Points on a hilly landscape, in no order, each with its height.
From any point a ball takes the steepest step (drop divided by distance) to one of its 4 nearest points. It stops when none of these is lower. Distance is the straight distance between rows; heights are no part of it.
malu height 302: [ 95 151 124 140 134 115 149 133 152 204 134 146 110 176  96  55 179 127
 127 155 133 115  95 127  86 134 197  74 216]
nof height 200: [124 166 138 117 158 128 136 119 138 147 100 108 135 111 192 163 121 143
 115 104 145  55 116 196 146 132  70 126 138]
vos height 463: [143  77 100 139  92 105 122 126 109  91 127 147 191 151 139 141  98 150
 117 103 127 175 181 107 120 115 157 129 100]
Sares height 568: [109  65 107 131  99 141 129 110 120  56 164 129 177 152 145 111 138 108
 133  93 107 167 196  88  96 139 191 107  70]
mame height 272: [120 165 142 154 172 151 146 118 139 130  91 127 158 121 172 195 128 146
 126 127 136  57 115 201 128 102  91 139 181]
Kasa height 445: [123 109 104 106 160 149 140 142  74 100 128 164 173 116 143 162  77 146
 163 143 101 181 165  75 103 126 108 170  88]
tuv height 231: [146 151 119  79 143  98 128 144 161 151 102 111  79 103 176 157 153 150
  90 105 171  99  91 128 168 110  77 112 106]
Buri height 437: [ 97 173 131 151 120 155 167 122 150 118  57 146 156 117 140 196 122 133
 135 158 102 107 143 193 113 114 105 167 174]
sug height 614: [ 88 129 166 140  92 122 101 124  85 123 157 118 103 183 142  77 163  84
  91 156  93 148 139  99 131 103 220 126 108]
ledez height 734: [128 120 148 110  93  85 123 143 143 143 144 119  86 124 101  68 129  97
 110 151 142 104 133 124 160 144 100 131 115]
Zegas height 566: [105 123 129 138 120  78 144 142 168 167 136 151  62 137  83  62 185 110
 102 171 146 118  99 119 144  95 138 101 194]
sevul height 384: [156 118  98 139 105 119 126 130 104  99 123 150 210 141 133 169  86 169
 106 109 129 154 175 118 111 128 147 139 119]
kasot height 340: [113 134 122 134 126 107 140 123 160 182 175 153  97 130 105  51 195 114
 110 158 144 118  80 103 116  99 172  88 205]
Roduv height 216: [127 121 145 139 103 124 160 106 119  97 113 122 189 116 111 199 112 151
 152 157 131 122 122 123 118 160  99 155 195]
Vik height 458: [116  72 105 128 121 137 131 144  68  87 147 138 179 134 133 138  88 132
 146 111 108 177 177  69  99 119 120 148  86]
timi height 807: [ 61 121 110 112 154 121  89 113 149 155 127 103  49 160  40  80 130 146
 192 154 108 110 109 110 129 168 121  91 133]
pifa height 525: [135  87 111 132  75  83 131  97 118  75 136 119 183 139 147 157 113 140
  99  97 100 153 173 109 136 111 195 109 103]
defib height 299: [ 83 157 134 141 112 147 154 101 168 145 108  98 128  85 203 157 115 123
 141 101 122  32 113 182 116 150  78 152 171]
nimu height 546: [ 73 154  86 121 107 146  99 143 170 143 104 150  83 128 102  68 106 120
 124 159 126  98 108 170 174 152  86 161 108]
sivid height 260: [121 133 124 103 119 163 157 114 123 104 126 152 185  99 115 157 111 151
 186 132 116 168 155 115  92 170 103 172 135]
lud height 616: [182 143 138 167 145 164 127 142  71  77 145 127 205 126 118 205 107 172
  78 139 131  89  91 100  91 139 139 122 141]
Zovup height 227: [135 159 129 109 115 123 122 151 147 162 157 143 108 131 135  56 152 119
  69 170 130 108 115  76 118 130 181 111 124]
lal height 309: [ 89 177 129 139 119 144 159 135 145 142  89 127 146 108 169 152  94 113
 127 137 123  83 137 214 123 121  84 167 139]
putib height 536: [179 168 157 118 114 118 126 152 126 152 157 126 110 128 143  79 135  97
  87 124 112 121 156 129 129 125 168 119  94]
ditef height 334: [124 122 156 143 110 103 145 119 118 133 115 114 159 128 141 166 113 111
 136 121 134 117 134 203 142 104  83 151 162]
Sir height 206: [146 132 125  84 123  72 136 139 146 150 121  98  84 104 175 149 140 129
 100 109 163 100 100 118 172 100  85 115 109]
lav height 565: [ 99 104 120 163 224 169  74 149 117 150 168 119 101 154  93  89 103 120
 167 150 123 147 133 158 102  97 139 111  92]
lusi height 265: [172 127 165 138 119  93 140 105 117 147 145 104 141 118 129 169 138 113
 125  78 136 116 136 174 150 116 113 119 147]
bavog height 365: [137 140 110  81  94  96 152 138 138 151 147 102  74  90 172 126 172 126
 121 107 172 140  69  74 141  88 129 103 136]
lubi height 286: [136 131 154 123 116  87 141 130 118 149 121 104 136 122 156 148 106 107
 113 116 141 101 134 188 157 108  79 140 129]
Meb height 321: [155 161 151 135 131 160 149 139  76  89 134 134 196 123 116 197  87 170
 124 157 118 110 135  93  93 182 129 147 155]
kogod height 235: [124 154 147 132 147 116 144 125 126 143  96 116 150 123 167 173 115 131
 115 116 142  84 125 206 152 102  77 139 149]
Zutu height 80: [ 98  93 137 136 114 159 108  96 142  71 166 138 160 174 149  89 171  94
 131 120  98 172 165 100 125 154 240 107  70]
zegar height 331: [149 173 164 124 146 166 162 128  73  79 123 136 163 127 124 196  90 148
 158 163 103 132 151  90  89 192 123 168 136]
riz height 341: [147 152 107  68 131 100 144 150 155 143  86 111  68 106 180 159 164 161
 112 103 182 126  76 111 152 104 103 106 118]
Roli height 423: [100  83 108 127 195 179 109 139 143 138 151 173 149  81 103 118 114 143
 176 153 108 197 141 121 107 104 126 158  88]
Berus height 571: [127 135 121  98 113  82 115 149 179 152 118 132  85 117 142 113 145 133
  83 136 159  93 110 134 181 117  74 137 114]
Teb height 389: [137 145 128 107 104 116 132 139 163 166 182 141 105 104 133  64 177 120
  89 148 147 113  98  74 124 112 167 101 150]
gizet height 172: [ 87 141  98 135 126 116 115 144 136 168 128 156 130 185 112  60 154 151
  87 180 135 122  80  84  94 124 206  91 171]
Linol height 418: [141 166 143 114 110 114 109 153 111 155 149 129 108 145 157  74 146 108
  62 153 110 126 139  98 121  96 195 111  91]
Vek height 378: [130 139 166 149 133 148 143  98 107  44  71  95 105 134 116 215  75 122
 165 196  80  99 133  97 121 173 114 163 140]
Gokeg height 421: [132 130 159 126 103 130 127 136 114 130 150 113 111 131 106  58 113  87
 152 117 125 122 158 175 129 146 100 136 110]
Defi height 448: [173 122 139 156 115 122 140 106 127 117 148 123 205 115 112 192 127 155
 122 100 141 117 123 143 119 153 127 122 174]
Ruvek height 532: [ 99 135 141 130 114 115 100 157  95 135 130 125  88 186 138  64 134 109
  84 188 104 131 123  77 108 121 205 110 111]
mefo height 643: [ 56 132 113 134 128  97 128 142 148 173  73 122  38 173  27  79 153 121
 154 163 113 106 119 134 123 121 128  87 172]
Terad height 605: [133  82 116 149  93 109 104 118 126 100 131 142 166 161 134 112 117 121
 116 103 118 192 182 125 134 108 176 128  93]
Dov height 367: [103 127 132 107 116 140 170  93 127  79  94 138 147 100 116 192 111 137
 191 164  91 159 138 103 105 168  91 177 150]
limar height 443: [136 156 162 124 148 152 165  90 100  62 112 109 118 112 120 207  90 127
 188 172  76 129 145  90 104 191 104 164 131]
Supo height 561: [107 105 123 141 194 188  94 138 125 142 166 148 124 114  93  83 120 121
 181 137 122 178 145 171  98 109 121 127  91]
kef height 385: [131 144 116 112 150 154 151 138  71  94 121 154 176 127 136 180  76 158
 157 147 113 163 165  86  89 153 119 171 107]
Fona height 284: [110 119 141 127 122 159 124 132 109 119 151 130 121 113  93  77 121  93
 179 124 119 156 155 190 105 129 107 147 118]
Somes height 475: [112  55 119 164 119 154  94 106 130  89 159 115 137 172 128  90 152  91
 143 101 111 185 170  93 118 139 197 111  86]
Peva height 682: [143  97 123 139  78  92 107 100 123 105 134 126 163 152 148 135 130 120
 101 104 106 172 172 125 156  98 205 122 106]
Dudo height 431: [111  66  91 144 153 162  93 138 113 121 132 154 163 132 113 100 109 124
 164 128 130 204 156 113 117 102 126 142  88]
tib height 570: [131 110 125 145 157 173 100 142 120 127 144 148 142 134 102  83 116 113
 173 117 132 184 160 168 106 119 131 137  95]
pugop height 723: [ 42 138  97 128 139 121  95 132 142 165  81 119  40 169  25  78 135 142
 168 158 102 110 110 136 151 127 112 101 149]
kag height 238: [128 156 120  98 137 115 127 136 166 157 107 112 116 108 173 143 126 143
 100 114 153  67 112 173 163 131  62 136 112]
Razi height 685: [134 116 143 148  95 108  94 132 105 131 133 127 121 182 149  90 138  97
  96 128 102 171 168 123 143  90 205 124  96]
lok height 440: [103  41  98 138 164 152 102 132 103 114 153 141 168 112 117 119  96 116
 161 142 114 201 146  73 115  95 121 150  87]
Vum height 493: [134 132 123  98 112  76 129 145 174 156 130 131  74 105 140 118 168 127
  84 140 164 115 101 106 172  97  94 121 128]
rito height 230: [ 98 159  98 149 132 128 117 128 149 191 172 161 141 171 121  52 187 140
  93 142 143 108  65 117 103  98 192  76 186]
fom height 89: [163 153 129  92 154 104 144 141  92 122  54 102  78 127 192 170 139 159
 125  78 166  99  65 128 143 119 108  92 122]
Lidu height 414: [113  87  98 120 168 172 116 139 121 126 136 173 164 106 119 116 109 138
 174 134 118 202 154 118 104 122 114 155  89]
bitid height 508: [120 133 127 114 134 129 111 134 145 141 134 118  67 160  64  42 130 116
 150 156 129 109 119  95 121 181 138  96 120]
vivof height 595: [190 134 102 174 143 144 135 112 112  77 145 127 198 123 125 202 107 166
  81  99 138  96  75 108 110 135 153  92 133]
Suf height 395: [113 104 101  97 174 172 136 131 122 119 137 171 167  89 125 144 104 142
 175 140 103 197 154  97 102 129 106 169  90]
furu height 386: [127 121 149 125 109 146 143 121 120 119 138 135 159 118  98 104 126 102
 173 114 126 170 170 181 116 139  95 156 138]
mul height 393: [177 141 164 115 103 101 136 131 131 153 157 107 123 121 132  96 129  97
 113 101 122 111 157 157 136 135 122 128 117]
lod height 420: [ 94 152 129 146 117 139 159 107 147  93  49 148 147 125 118 210 112 141
 154 174 105 127 134 137 123 132 103 173 172]
Zesud height 504: [ 89 123 130 132 121  90 136 135 161 169 112 140  57 154  47  62 171 114
 135 168 133 112 111 105 129 136 143  98 187]
Nelo height 591: [149 147 145 127 133 142 109 151 123 136 146 127  92 148 103  43 115 100
 133 132 125 120 159 138 113 156 142 115  88]
binof height 152: [160 135 142 103 145  80 141 129 113 145 104  93  99 121 175 179 126 130
 110  83 149  93 100 149 164  99  89 102 119]
bib height 285: [126 140 138 108 117  90 130 142 147 150 113 118 122 129 164 125 105 118
  99 127 143  83 131 176 170 121  66 144 112]
rogi height 342: [ 91 170 113 117 101 143 132 132 184 156 118 128 124 101 167 106 111 117
 112 119 135  64 118 187 153 163  71 172 121]
Satar height 419: [153 105 151 164 127 131 143 100 112  94 134 119 186 115 110 209 127 155
 130 137 143  96  80 108 128 136 112 130 201]
bamel height 296: [118 152 117 122 129 122 129 146 158 168 126 149  89 166  87  51 157 138
 110 174 130 118 111  77  96 164 192  93 154]
Bano height 435: [ 86  24 121 164 186 156  96 135 128 143 182 128 166 100  99 122 102 111
 158 168  97 172 124  74 116  95 142 149  88]
Fumo height 699: [ 78 170 106 130 107 150 117 147 198 168 133 148  72 116  96  83 159 127
 108 115 130  74 115 163 173 159  76 173 144]
vuv height 382: [102 142 116 115  99 111 121 146 147 141 113 129 108 122 137  88  95 111
 117 149 143  92 129 178 168 139  68 165  96]
zevi height 388: [143 130 135 128 107 135 151 119 128 115 132 144 206 115 109 162 118 146
 153 117 139 155 158 142 105 166 112 154 158]
tig height 430: [142 162 111  63 133 130 137 140 168 134  70 108  71 104 173 155 171 175
 121  87 184 111  77 128 143 128  93 103 120]
sotin height 394: [ 95 184 139 162 129 168 176 117 166 133  77 131 146  97 157 185 125 121
 137 129 104  63 140 197  99 126 100 157 179]
retun height 601: [164  94 138 173 150 128 132  95 110  98 120 119 166 128 119 208 138 151
 133 109 153 103  64 136 146 116 107 106 197]
botip height 515: [128 129 137 128 135 154 105 141 110 129 157 117  90 137  91  50 107  94
 163 131 123 128 147 161 115 155 112 124 101]
fule height 567: [183 110 139 177 142 152 135 106 102  73 150 111 186 112 118 197 126 157
 110 115 149  83  57  95 111 143 122 102 168]
Poga height 101: [175 131 153 138 145 100 153 108  90 138 118  86 103 119 162 190 143 116
 127  51 136 110  80 140 152 106 127  98 145]
lefi height 356: [105 157 136 161 151 149 159 114 148 120  72 143 161 117 137 208 126 148
 128 156 130  89 116 181 133 107 102 149 196]
tovo height 615: [ 76 116 117 120 114 139  99 129 122 114 136 117  73 123 103  56  83 100
 167 166 119 120 115 175 144 141  82 139 106]
tez height 644: [108 114 134 112 111 120 103 135 130 126 141 117  70 136  78  45 106 105
 149 155 132 108 124 127 149 170 102 119 107]
funol height 604: [142 136 127 144 154 148  92 149 107 138 134 133  95 167 107  53 113 102
 143 131 125 153 167 147 114 131 152 122  82]
Doru height 214: [ 91 104 133 119 153 180 129 121 135 123 154 154 131  77  95 116 137 113
 194 134  99 188 151 163  94 122 107 152 119]
gezi height 306: [166 113 148 156 123 111 141  96 121 131 140 109 175 125 124 191 136 139
 131  82 140 113 115 164 146 121 116 115 177]
rabob height 533: [104  30 101 148 141 162 117 123 107  95 173 126 168 126 119 109 118 102
 152 106 108 177 161  62  93 120 141 118  75]
vuke height 425: [ 99  63  99 149 185 172  89 142 130 136 151 159 150 118 102 110 114 132
 165 148 122 199 143 118 118  99 129 147  87]
Zunis height 345: [164 129 151 151 125 143 151 120  98  93 147 124 206 108 110 199 108 168
 119 139 131  97 110 101 101 168 123 136 180]
Zili height 542: [ 99  37 112 180 156 159  86 114 111 111 160 115 131 166 107  95 127  89
 156 117 118 195 149 100 115 108 161 114  92]
leba height 59: [161 139 143 105 127  97 164 132  87 140 117  77  78 104 181 173 156 122
 127  64 148 118  82 104 143 109 135  98 124]
suru height 474: [141  97 102 132 121 142 117 134 119 109 120 165 187 147 126 117 103 142
 141 107 132 194 180 129 113 124 134 149 103]
Fega height 460: [120 133 115 124 115 105 138 126 160 171 187 144  92 115 129  66 197 115
 109 141 156 136  73  90 128  85 152  90 183]
nafif height 109: [166 157 143  96 114 109 163 127 108 151 154  90  87  90 178 148 163 106
 105  74 137 117  92  99 131 103 151  94 116]
Gov height 133: [171 133 144 129 163 102 150 124  76 120  84  94  83 132 175 185 141 142
 130  74 150 104  66 141 153 103 116  89 139]
Lazun height 645: [156 123 124 147 111 129 100 136 126 125 126 149 161 158 132 110 124 122
 114 101 119 179 187 152 135 111 165 133  97]
sorol height 622: [119 145 107 102 122  86 120 154 194 158 124 151  62 121 118 105 167 136
  78 148 163 108 114 132 180 106  88 132 133]
bol height 361: [ 96 167 118 113 104 141 124 124 198 159 125 129 115  95 164 117 133 129
 107 109 138  61 114 170 161 168  63 168 119]
pevam height 633: [186 149 149 133 115 119 133 119 130 150 147 124 162 128 133 142 140 122
 101  79 119 132 165 159 140 122 159 113 118]
Runi height 714: [160 141 148 136 121 138 113 144 125 135 139 138 138 146 117  78 125 104
 133 101 127 149 180 170 117 135 138 136 100]
dagi height 123: [153 145 131  85 127  88 159 139 100 131  84  91  73 109 191 172 146 144
 128  86 165 124  67 102 144 109 114  97 120]
Pip height 201: [148 148 133  79 108 100 150 139 129 156 170  94  88  82 175 128 162 115
 107  96 148 120  88  80 133 104 142 100 122]
duzor height 559: [125  69 113 132  73 106 125 104 108  65 156 120 183 147 149 129 118 126
 119  93 105 160 187  97 116 129 185 116  94]
Zetir height 481: [137 162 105  75 131 104 135 144 181 145 103 131  60 105 162 137 191 156
 111 111 190 144  82 122 152  82 102 109 134]
pabil height 239: [ 83 105 141 127 139 168 120 128 111 114 162 122  99  93 102  79 114  96
 195 146 108 156 139 192 104 119  97 141 107]
gimo height 333: [144 139 184 151 132 152 155 120  93  71 115 110 154 105 115 205  99 134
 141 197 110  86 113  90 114 181 123 159 179]
bura height 489: [ 95 162 119 109 112 136 117 124 204 167 132 120  86  93 151 127 173 151
 100  91 149  67 111 158 164 152  52 162 135]
giko height 325: [170 133 166 112 110  83 138 131 119 158 159  88 118 109 152 139 142  95
 102  94 126  97 128 140 150 115 112 113 118]
kam height 498: [151 126 125 134 118 151 118 132 123 126 130 154 182 138 117 113 120 130
 149  97 140 173 181 158 116 134 133 147 115]
poniz height 379: [ 91 139 124 127 137 109 137 132 160 175 101 133  71 171  50  60 171 128
 152 163 124 126 112 101  95 164 169  78 184]
dil height 368: [138 174 120  99 113 127 131 147 139 162 176 136 114 108 156  77 162 122
  72 146 131 108 103  73 118 100 177 101 111]
nebe height 294: [133 115 165 147 121 130 153 106 111  86 114 121 182 113 109 209 111 153
 137 176 129  95 102 106 120 157 114 153 200]
fet height 613: [100 119 123 123 106  97 113 134 156 146 119 131  56 153  46  56 145 112
 136 166 130 108 115 103 151 157 125 112 147]
nin height 373: [126 132 133 120 109 105 135 140 168 161 152 139  82 133  87  55 173 118
 105 168 138 107 112  80 124 144 158 100 171]
Zif height 452: [121 108 106 100 191 161 142 130 110 118 143 176 160  82 140 157  88 142
 165 161  80 183 152  83 107 124 109 170  72]
sev height 246: [ 95 169 130 127 132 146 148 127 159 147 105 120 141 106 185 145 110 123
 121 123 131  57 125 200 128 148  74 155 135]
Suku height 522: [103 166 110 111 117 128 110 146 208 166 122 142  88 113 130 102 158 135
  88 117 150  77 118 155 175 141  69 160 123]
Nofa height 499: [143 154 131 125 137 130 103 154 125 148 134 136  82 161 112  45 114 112
 107 160 119 120 142 100 110 152 169 109  95]
nire height 596: [128 123 120 146 185 141  80 151  97 139 128 113  72 191 111  66  95 113
 142 160 119 141 138 109 106 138 163  97  80]
pem height 461: [120 121 145 164 142 132 150 107 131 114  91 136 180 128 124 214 124 154
 132 160 136 101 103 159 143 112 107 147 204]
bokas height 370: [175 148 156 102 104  91 138 141 136 156 167  99 102  96 148 100 149  98
  88 111 129 106 135 112 139 124 135 112 113]
Relu height 424: [149 120 123 152 110 113 131 138  56  66 141 125 193 155 122 211  85 167
  81 130 116 125 148 102  95 120 157 127 126]
bebeb height 381: [138 142 119  87  96 103 146 135 151 158 175 114  90  86 164 105 178 119
 111 112 167 130  77  70 132  90 144 102 142]
Radi height 451: [ 83 158 103 118 100 144 125 142 148 134  99 135 120 109 152  95  79 105
 131 152 123  99 119 202 141 136  72 171 100]
sab height 380: [116 149 113 116 151 131 104 146 141 153 119 132  72 179  82  52 131 133
 136 171 127 121 119  75 103 185 179  92 118]
Dag height 511: [166 115  96 144 101  95 123  98 123 107 125 121 184 144 147 184 110 153
  79  91 113 148 143 126 155  99 195 106 114]
Razos height 344: [165 150 205 160 141 176 144 121  71  70 135 111 162 108 119 198 109 128
 118 190 109  89 110  89 105 168 138 160 171]
bato height 343: [129 121 102 110 131 158 139 131 116 109 123 169 190 109 125 138 103 148
 167 126 123 184 167 108  94 146 114 166 102]
Gaf height 209: [185 121 140 165 150 119 147  90 100 113 118 101 121 130 142 200 151 136
 137  52 140 116  71 139 156 117 138  88 166]
bido height 352: [118 130 155 146 127 136 151 107 128  71  73 125 142 122 123 219  96 143
 134 213 110  97 116  92 135 151 116 160 178]
Gek height 243: [102 154 131 108 135 146 129  97 166 153 114  94 116  91 189 159 131 148
 125  88 141  36 100 171 143 154  66 141 147]
Zep height 569: [130  99 122 166 162 148  78 143 102 123 132 130  96 183 112  73 106 101
 148 130 121 184 156 131 120 106 158 116  82]
zedi height 228: [116 149 116 128 124 123 131 136 159 178 160 160 113 147 112  45 178 138
  97 166 139 114  90  81 104 129 194  93 179]
zurut height 490: [172 130 118 144 107 120 128 124 136 122 126 148 203 140 124 148 116 148
 120  93 131 157 173 152 124 139 144 128 123]
Zot height 449: [148  94 104 143  88  86 133 106  97  64 141 116 192 140 137 191  94 158
  80 104 112 134 152 112 128 112 180 100 118]
garo height 180: [175 118 150 156 134 103 144  99 107 137 126  96 145 131 137 197 140 127
 127  68 138 107 102 160 154 108 117 100 166]
Nafet height 555: [118 122 133 137 178 181  95 136 115 128 158 132 109 129  93  64 110 104
 179 134 119 153 143 178 102 130 122 125  93]
Rek height 241: [152 136 145 148 180 126 130 110 106 128  87 114 136 143 162 200 134 152
 132  97 146  83  87 187 157  93  89 104 159]
geba height 450: [195 131 126 159 132 115 139  95 127 125 142 113 182 122 122 200 140 147
 115  64 129 115 106 146 138 140 153  99 159]
vave height 417: [133 123 115 133 116 125 142 149  58  88 125 143 196 148 131 192  71 163
 125 128 117 151 169  86  92 130 126 157 115]
sodeg height 537: [185 133  91 145 130 116 132  95 130 111 130 127 187 130 142 194 120 158
  85  77 125 130 111 132 141 116 181  85 128]
Kufur height 350: [105 133 151 125 105 110 148 131 122 134 110 120 141 126 148 134  99 102
 131 131 134 107 143 207 145 110  76 160 131]
vited height 436: [ 93 128 137 135  96 123 147 126 117 125 102 125 140 115 134 139 107  97
 154 142 122 146 153 205 122 112  76 172 140]
dodut height 163: [106 111 130 103 134 157 154 109 137 103 130 154 150  81 105 152 131 131
 195 140  93 186 151 128  96 146  92 173 126]
lomo height 185: [170 125 139 155 167 115 137 100  82 120  88 103 115 141 159 197 139 141
 135  73 145 100  71 160 159  98 105  91 168]
kazak height 793: [109 121 120 116  97  91 113 147 164 143 120 134  75 138  91  75 124 116
 104 160 142 103 123 132 183 141  87 146 112]
gep height 495: [131 162 117  73 141 138 122 121 177 140  97  94  76  96 169 159 180 169
 120  74 169  77  90 134 150 145  74 116 126]
pomu height 459: [143 170  96  66 121 118 152 150 155 132  70 118  65 111 180 151 177 169
 125  92 204 150  70 118 133 114 113 103 134]
Ros height 609: [186 168 128 123 131 122 137 113 121 157 140 110 146 123 155 167 148 119
  93  64 111 136 137 142 147  98 186 100 117]
Nulo height 446: [165 144 156 105 101 104 126 143 134 154 160 116  94 121 127  69 139  95
  92 131 125 100 140 112 136 148 139 117 110]
buku height 709: [108 132 116 114 108  88 113 154 175 153 112 154  59 134  90  83 155 125
  91 159 155 104 113 129 186 114  98 141 135]
Roko height 482: [104 130 117 119 129 113 122 132 153 150 119 124  65 160  49  50 151 125
 155 165 125 112 122  86 119 181 148  94 152]
sem height 447: [133  93 123 136  75  97 147 104  79  50 165 112 188 142 135 178 101 147
  94  95 102 129 181 101  99 119 181 110 104]
visim height 703: [173 148 142 136 110 121 112 143 124 146 137 144 145 148 136 103 128 112
  99  97 120 155 177 159 135 118 168 126 100]
Mopak height 383: [ 96 126 133 120  97 134 164  95 131  93  77 143 151 106 109 187 116 127
 179 158 103 166 139 139 113 144  94 180 165]
vesur height 562: [100 119 128 129 164 163  98 130 113 123 166 109  74 123  83  51  97 105
 184 148 120 117 126 155 113 157 113 110 100]
bug height 557: [109  90 140 166 125 136  87 123 100 115 139 115  91 194 129  74 137  84
 127 133 110 180 159 108 125 114 200 120  96]
Doga height 397: [128 114 118 121 134 168 131 129 130 119 132 164 183 111 108 119 118 137
 175 117 131 192 163 150 101 143 111 160 117]
fek height 351: [153 128 141  95 101  85 143 139 156 160 166 112  80  91 147 104 162 110
  92 131 147 117 105  83 145 111 121 113 127]
lipe height 92: [113 153 115 118 123 120 113 156 134 165 146 151 119 156 130  52 149 134
  67 193 125 117  99  74 110 123 198 102 128]
fid height 376: [109 137 145 130 111 131 165  99 129  68  62 123 137 116 110 214  98 139
 166 188  95 127 133 101 124 166 103 178 162]
Pilam height 307: [121 130 145 120 104 140 167 102 117  89 113 132 172 102 110 189 108 138
 168 158 113 144 138 107 104 174 100 174 170]
vutur height 600: [128  77 113 163 123 133  88 127 116 112 125 141 139 174 125  90 122 102
 140 108 133 198 174 126 129 107 164 130  89]
Ropu height 148: [149 157 126  84 163 120 131 138 131 135  80  98  91 116 184 174 141 161
 111  84 165  81  82 143 149 121  85 100 113]
loz height 221: [139 158 141 120 182 143 139 121 117 140  89 105 133 131 179 177 127 153
 123  94 146  56  99 192 150 119  79 110 143]
bovor height 441: [107  61 107 119 188 152 119 134 106 131 155 160 163  87 128 135  92 123
 161 160  94 188 143  72 116  93 113 166  75]
mel height 339: [159 134 123 135 119 136 145 136 105 102 132 148 216 125 126 183  97 173
 122 129 130 130 153 107  92 164 124 144 144]
rov height 652: [159 135 136 139 131 141  98 151 112 138 133 139 113 165 123  65 115 106
 117 118 127 157 174 148 125 127 159 125  89]
siv height 564: [118 138 123 138 155 129  93 153  97 137 116 124  68 189 121  56 108 113
 114 171 109 137 132  84 101 144 178  97  94]
ser height 572: [186 137 115 145 112 118 121 115 134 122 127 137 201 133 129 177 116 154
  97  82 120 139 156 143 133 124 163 111 129]
Rimot height 295: [103 116 140 122 102 140 160 103 127 111 115 139 162 103 106 164 125 119
 182 129 116 173 152 156 105 147  93 172 162]
mipit height 305: [140 146 154 120 122 151 165 118  98  89 120 132 181 107 113 194 104 152
 153 164 112 128 135  93  88 186 116 160 165]
bas height 128: [164 142 138 111 160 103 138 131  94 128  74  93  86 128 180 188 132 146
 130  77 157  93  81 154 160 107  98  94 123]
nare height 664: [161 150 132 131 105 109 111 123 122 147 131 130 145 146 156 137 139 118
  79 105 100 152 158 142 161  83 196 114  96]
Siriz height 603: [120  41 107 150 105 131 107 114 104  84 148 127 165 148 132 105 117 112
 147 102 124 191 180  90 112 118 156 126  89]
nosal height 444: [ 67 143 122 138  90 125  98  99 193 175 103 103  78  86 198 154 134 138
 138  94 133  62  88 155 164 143  63 182 177]
nem height 410: [115  78  94 123 130 139 118 138  96 103 127 164 186 134 132 127  91 142
 150 121 125 193 166  93 112 115 123 153  97]
kemub height 708: [ 77 159  98 131 117 132 104 159 184 154  99 160  66 142  66  64 142 129
 108 148 128  99 110 156 187 142  87 147 126]
kiko height 428: [ 79  57 121 175 216 165  85 151 140 157 167 147 144 109  91 124 105 130
 161 186 119 171 129 131 116  82 147 145  96]
Tup height 518: [143 135 139 110 109 112 119 145 150 148 146 126  83 137  90  44 139 109
 112 157 132 102 130  91 130 164 152 113 123]
seku height 556: [115  78 113 164 176 162  76 139 113 130 138 135 126 165 105  80 112 107
 163 131 130 199 154 140 117  95 146 127  84]
kigiz height 429: [ 95  93 154 145 113 155 104  97 118  97 165 122 125 188 132  85 180  84
 123 116  96 179 161 105 131 138 232 112  89]
fup height 629: [125 144 105  90 130  87 132 149 182 153 130 149  57 111 142 109 186 139
  94 142 173 139  87 121 160  62 105 107 148]
kol height 590: [181 175 148 108 123 120 133 135 120 163 158 115 122 104 155 126 150 110
  84  90 113 120 142 123 137  98 173 107  96]

Call two points neighbours if one is among the 4 nearest of the other. Go from one point of each pair to the other, from neighbour to neighbour, staying as low as possible. Name the highest point that can't be avoided.
lipe / fom: Teb
Roduv / fom: vited
dodut / Roduv: Pilam
Zutu / Roduv: Zili
leba / fom: dagi

Where does a ball stop that starts at each point below?
kemub: nof
buku: leba
duzor: Roduv
vutur: dodut
sorol: leba
Zetir: fom
Zot: Roduv
rabob: dodut
vave: Roduv
Terad: Roduv
Runi: dodut
Nafet: dodut
pugop: lipe
Fumo: nof
tez: lipe

Write out the way that a ball takes from each point below.
pifa: Zot > Relu > sevul > mel > Meb > mipit > Roduv
Dag: Zot > Relu > sevul > mel > Meb > mipit > Roduv
kiko: Roli > Suf > bato > sivid > dodut
